Each row is a point on a tangle of strands that fork, close into loops and nearly touch. The rows are in no order.
Two points are linked if the straight distance between their rows is under 62.8. Some points are linked to none.
<47>: [-6,24,-26,11,-2,5,45,15,5,-18,23,-1,0,1,26,29,-9,4,-5,-3,13,-5,-4,-6]
<774>: [-2,7,5,-14,-4,3,12,14,-10,-11,3,7,2,22,30,-22,25,9,-18,4,-5,12,-10,14]
<237>: [15,-3,9,-3,23,-6,-2,-7,-10,6,-13,-12,-8,2,-18,2,18,-1,20,-3,-3,-2,13,-2]
<186>: [8,4,10,-1,-27,5,9,19,-7,-4,5,-10,7,8,9,25,-10,-16,-7,13,11,33,-14,-9]
<681>: [-16,-27,-3,0,-30,-1,-10,10,24,21,8,8,10,-20,-19,-15,-24,17,-14,-20,-17,4,16,-12]
<971>: [7,10,15,22,1,6,-13,-12,7,-11,12,-3,-5,-1,-14,16,-4,-27,3,-4,-7,12,-9,27]
<463>: [15,-14,3,-14,-13,-18,-33,-34,6,0,17,20,-2,-4,-17,-13,-1,-4,4,-14,-12,11,11,0]
<778>: [18,-2,-11,-5,-22,14,-13,-6,-23,-11,-11,-32,-15,0,13,-2,-21,4,-9,26,27,12,9,-12]
<734>: [2,16,0,0,13,9,18,14,-2,-11,38,3,-2,32,24,3,-2,13,11,-4,-26,5,-7,21]
<584>: [-9,6,-7,-2,-10,14,5,-21,28,8,19,0,4,-16,-22,-2,6,0,2,6,13,-19,15,-7]
<113>: [23,-3,-3,-14,-18,1,17,10,-12,17,11,-6,-33,20,30,10,-16,0,-5,1,28,12,26,0]
<365>: [15,16,5,-9,12,0,-5,20,-3,-8,-10,-4,-10,11,16,-11,7,-1,-16,8,-12,13,-8,14]
<146>: [-19,-11,-6,11,11,-11,-15,-7,15,7,10,44,6,-2,5,-7,-3,-8,-9,-19,-1,-21,5,3]
<363>: [-3,6,6,-8,-18,17,2,25,-4,-18,-13,-31,21,11,3,37,9,7,12,11,4,19,-16,-14]
<32>: [2,-1,-30,20,12,1,-33,-10,7,-6,0,-9,13,-8,-3,-18,-7,-15,-11,-13,7,-12,-4,7]
<89>: [2,-13,-8,7,-6,-12,-12,15,9,5,-28,-9,26,-39,-25,1,-6,-8,-10,-13,-2,13,-6,-11]
<710>: [22,5,-9,21,19,14,33,15,-6,-4,-13,-15,25,24,3,-13,20,6,-1,11,8,6,-16,14]
<289>: [6,15,4,-22,-11,1,0,18,-7,9,-7,-21,-26,9,-3,48,-6,2,16,-9,0,17,12,-7]
<75>: [11,19,6,2,6,14,41,7,-8,-9,16,-4,-14,35,28,-11,9,12,-4,8,-3,3,-4,17]
<925>: [10,-6,-19,18,13,-2,17,25,-4,8,-23,-3,13,8,7,-29,12,-2,-13,11,16,0,-5,5]
<616>: [-23,4,6,30,10,2,28,-11,3,-2,10,-8,1,-13,10,12,-13,-11,-16,-7,6,-15,-25,-3]
<567>: [18,-22,29,18,6,-6,-2,-17,-2,-3,-13,-7,-23,-19,2,-15,-3,-15,-3,19,10,16,16,0]
<348>: [-13,25,-1,2,10,13,1,-1,-3,-7,7,12,25,15,11,-18,-4,31,-1,0,-14,-16,-27,19]
<892>: [5,-13,-16,-1,16,-14,-7,-8,1,17,4,45,12,1,5,0,16,-25,8,-11,7,4,4,-4]
<437>: [8,0,27,4,-4,13,-21,-4,3,-18,0,-5,12,17,-22,0,9,-9,8,-3,-19,21,-13,22]
<127>: [-4,-8,2,-14,-10,-4,-17,8,-12,8,11,12,1,27,1,-9,-13,12,5,-15,-19,-1,-11,-4]
<953>: [11,-4,5,-13,-6,4,13,-14,29,21,13,20,1,-17,-17,1,-6,-13,19,17,15,-5,26,-15]
<760>: [-14,-28,-1,-4,-11,-16,-21,-33,2,0,11,26,9,-1,-23,-11,-4,19,-2,-30,-19,0,1,-9]
<171>: [24,-1,12,4,12,6,11,-18,3,6,6,-12,-23,13,-6,-7,12,-8,8,2,-1,-9,21,15]
<39>: [-12,-13,-4,8,10,-25,-30,-30,-5,-6,0,-6,11,-17,-19,2,9,2,-2,-41,-19,3,-7,2]
<103>: [-40,-9,31,7,0,8,-11,-5,4,-19,4,29,2,3,7,5,9,-4,13,3,-11,-5,-2,1]
<240>: [0,23,-17,4,8,11,-14,-26,-6,-2,-8,25,31,10,-1,-11,0,12,9,10,1,-17,-17,12]
<964>: [36,19,-13,22,19,11,28,-9,-2,-1,-10,0,17,7,-4,-4,-1,-9,5,24,22,-11,-9,9]
<245>: [-4,-11,-8,7,21,-4,0,15,-19,2,-26,18,17,14,12,-23,10,8,5,20,13,-6,-2,-9]
<987>: [-13,-13,-12,28,13,-12,15,22,-3,12,-6,-17,3,-4,17,-3,-10,-10,-23,-20,4,-5,-24,-3]
<126>: [22,-8,-7,2,-13,5,12,17,17,4,5,1,-23,3,18,-16,-11,0,-10,19,23,4,31,9]
<613>: [-12,-16,-12,-15,4,-27,12,0,-7,27,-11,11,1,-24,17,-10,-3,1,-16,-14,-9,-7,-4,-22]
<274>: [22,13,19,-9,-3,2,1,32,-2,-7,-8,-26,-11,26,-1,8,-7,20,0,1,-4,14,-3,14]
<181>: [3,-2,-11,-3,-30,21,-11,-12,-5,-2,-1,-23,-5,-9,-10,-9,-16,15,-1,26,15,-11,15,-17]
<856>: [4,-1,4,6,-2,5,-19,6,-15,-3,10,-9,15,31,-4,1,15,-4,7,-15,-18,11,-28,11]
<779>: [11,-4,-1,-19,-12,-16,-16,-28,-8,1,4,4,-7,-21,-1,0,-2,-12,-1,9,3,4,7,-13]
<649>: [-1,22,-1,8,13,9,21,-19,-3,-11,-10,-32,-17,-12,-7,20,16,1,-6,-15,10,-24,0,-1]
<80>: [-3,16,-5,10,36,-4,18,20,15,-4,0,4,-18,-15,17,17,-14,-4,3,7,2,-29,4,16]
<822>: [-14,1,12,-12,-17,2,1,3,-18,6,17,-15,-15,13,8,5,-19,22,-1,-8,-20,-10,-15,-11]
<449>: [-23,13,-9,0,1,3,7,7,18,-12,-4,4,-1,-25,3,-11,1,11,-24,6,0,-26,-4,3]
<626>: [-20,-22,19,-10,-25,4,-5,12,-2,18,-8,-22,-2,-18,-13,12,0,24,2,-16,2,24,28,4]
<338>: [-21,13,-6,-15,-20,1,12,17,25,4,12,4,-3,-21,-1,7,-10,7,-19,-7,-16,-11,-1,1]
<757>: [-8,18,-11,-12,16,2,2,13,-4,-20,22,-7,-11,21,13,23,6,14,13,-11,-13,-14,-6,9]
<278>: [8,5,-18,-8,11,8,12,-18,5,14,14,32,13,19,-3,-3,29,-13,11,-1,6,-2,9,21]
<670>: [-21,-4,2,-20,-31,-6,-6,-1,4,2,-2,-10,1,-16,-14,1,18,16,0,-6,1,15,22,-12]
<604>: [16,26,-33,-9,14,-1,-6,-16,-18,1,-12,15,16,-1,18,-12,9,0,3,26,15,-13,-15,0]
<423>: [9,-1,7,15,-3,7,-7,15,-16,-24,-20,-20,-4,-1,8,-4,-25,1,4,39,23,13,-6,-13]
<503>: [-8,6,18,2,15,-21,-10,-18,-5,-15,-12,-28,4,-23,-14,5,9,1,-5,-24,-15,5,-26,-2]
<763>: [-5,-10,2,-5,14,-18,-14,6,-11,6,-20,42,23,8,-11,3,22,-4,9,-8,-7,13,-3,-10]
<821>: [25,11,-15,-1,-2,-4,24,10,-21,1,9,-7,-22,35,27,7,7,-2,5,-2,11,11,3,1]
<582>: [-7,-25,27,17,-2,-17,-4,5,0,-3,-16,15,-7,-13,5,-22,0,-6,-8,8,-1,14,4,-3]
<611>: [-5,-12,8,25,-15,5,-16,4,9,-5,12,-15,-10,-10,1,3,-24,-19,-9,4,9,11,3,8]
<283>: [18,7,-5,11,17,0,-20,-10,8,-4,-10,4,10,-3,-19,-25,15,-19,-18,-14,-15,2,-4,26]
<390>: [4,-10,-1,26,31,-15,21,14,2,23,-6,-8,-14,0,13,-1,1,-17,-8,-16,8,-15,-5,-1]
<309>: [-8,-14,4,-18,-4,-10,-9,6,20,16,12,25,-16,-10,-5,12,-17,-9,17,3,3,-8,25,-12]
<541>: [1,30,-30,-7,23,5,1,-2,-20,-18,6,-15,-14,11,16,13,4,10,14,-8,6,-30,3,3]
<160>: [-17,-16,14,10,-17,-12,13,-14,3,5,8,18,14,-12,-6,-10,9,-4,-11,-7,1,12,-15,-9]
<189>: [-10,11,11,-32,-11,3,7,-4,-1,2,11,29,7,-1,0,17,-17,-2,12,22,-3,-5,-16,-16]
<83>: [0,5,11,3,39,-11,-11,-19,-13,6,-15,12,-1,-2,-2,0,2,-5,8,-5,-9,-10,-4,6]
<574>: [-29,6,16,3,22,-10,-9,-3,6,4,-5,40,7,-5,4,11,0,7,-3,-11,-16,-20,-14,7]
<602>: [-8,-31,22,9,-25,-7,7,2,25,15,-8,0,2,-19,-32,-6,-13,19,6,-12,-8,14,27,0]
<219>: [9,1,-9,-41,-25,-16,-15,6,-8,14,-7,9,-3,-8,-2,-2,10,5,-12,-6,-7,18,9,-12]
<896>: [-15,3,9,-4,-12,-10,23,-5,16,7,6,8,7,-27,-7,15,7,-17,-16,-2,-10,11,-8,-4]
<176>: [-13,-9,28,15,-18,3,-3,-1,-3,2,14,-18,-17,3,2,-8,-22,7,-14,-7,-7,11,-8,1]
<522>: [-24,-8,9,-21,-9,0,-13,-3,-10,-8,9,29,13,10,-5,19,6,3,26,14,0,-7,1,-19]
<509>: [-2,-15,-25,-4,-16,25,-8,-12,23,6,13,-24,-8,-16,-8,-6,-9,3,6,1,13,-11,30,-19]
<812>: [10,3,21,-4,-13,10,-9,5,-2,-20,-12,0,5,-9,-9,2,-12,-10,8,44,7,13,0,-3]
<866>: [-6,1,-17,22,20,6,-25,-8,-20,-25,-13,-11,2,-3,10,15,1,-16,6,17,14,1,-13,-2]
<396>: [1,18,3,-18,-29,5,20,-4,-5,-4,11,4,-2,5,11,6,-7,-1,-5,22,10,9,-11,-15]
<275>: [18,-18,-12,-10,-7,-3,7,23,13,22,-2,30,-7,8,8,-25,-11,-5,5,21,15,-6,21,-3]
<394>: [-9,21,-14,-9,21,1,1,3,4,4,-9,4,4,-1,6,-28,9,21,-17,-1,-9,-32,-8,18]
<481>: [5,-3,-29,15,15,6,-39,-1,-12,-22,-14,-2,17,1,-6,-2,17,-18,14,5,9,1,9,9]
<600>: [-7,-7,38,-5,-4,-2,-21,18,15,0,-5,-2,3,7,-24,5,20,5,2,-24,-24,23,2,14]
<645>: [-14,-2,5,-15,24,-11,-2,24,16,5,-5,13,-25,-11,0,10,-11,-6,10,3,-8,-22,17,-1]
<686>: [31,10,-19,-14,3,6,16,-10,-7,6,-8,1,2,8,9,-20,4,-1,3,29,25,-11,4,-2]
<78>: [-4,-9,10,-10,-11,3,-4,22,-7,5,-14,-24,18,6,-20,15,1,16,20,1,-11,8,-4,-19]
<233>: [16,-4,8,0,14,-2,14,28,-14,12,-11,-20,-3,23,-6,7,0,3,16,3,-1,-2,-7,-6]
<138>: [12,8,-6,25,15,14,-15,-27,-22,-27,3,-11,-5,9,3,13,-5,-26,0,5,-3,2,-17,13]
<479>: [-5,-29,-16,-6,-23,6,-11,-11,27,23,3,-11,-2,-40,-10,-8,-21,6,-2,-14,4,3,19,-19]
<938>: [-18,1,-11,-24,-14,1,7,32,-3,-3,-1,0,4,20,17,-5,10,27,-6,9,2,1,-2,-12]
<444>: [4,10,1,-6,-2,-13,0,-29,-9,-12,-10,-42,-20,-30,-1,16,7,5,-17,-26,-6,2,-1,-5]
<227>: [-9,17,10,26,-7,12,38,-18,4,-8,13,-16,-8,-6,-3,27,7,-10,-4,-8,11,-3,-7,-5]
<43>: [2,-14,17,9,-5,-12,0,2,19,13,8,-9,7,-2,-38,-10,1,7,2,-31,-21,5,1,8]
<744>: [15,-1,-8,4,13,26,-4,-37,3,5,14,11,-3,15,-3,-16,7,-20,18,9,-7,-13,24,15]

How many points has the smallest loop of links through each point below? Write none if it is on no loop.
<176> | 7
<189> | 11
<509> | none
<892> | 8

A piece is two or more points that can be reached from each other along the links. Count, over all rows, the pieces, the separate loops (a circle has one, a figure eight two, a Y none), the forks (points with three links) and the tips (points with one).
pieces | 3
loops | 3
forks | 10
tips | 10

A tip is a point with one link. Name the tips that can be reached along the links from each point below, in the order of the rows.
<278> | <763>, <541>, <275>, <938>
<681> | <80>, <283>, <390>, <812>
<582> | <567>, <245>

Name the points in between on the shortest way along the links from the first point to the second, in order.
<971>; <812> | <437>, <600>, <43>, <602>, <681>, <479>, <509>, <181>, <778>, <423>
<649>; <32> | <444>, <503>, <39>, <760>, <463>, <779>, <219>, <670>, <626>, <602>, <43>, <600>, <437>, <971>, <138>, <866>, <481>
<146>; <275> | <574>, <83>, <237>, <233>, <274>, <365>, <774>, <75>, <821>, <113>, <126>
<567>; <245> | <582>, <160>, <896>, <338>, <449>, <394>, <348>, <240>, <604>, <686>, <964>, <710>, <925>
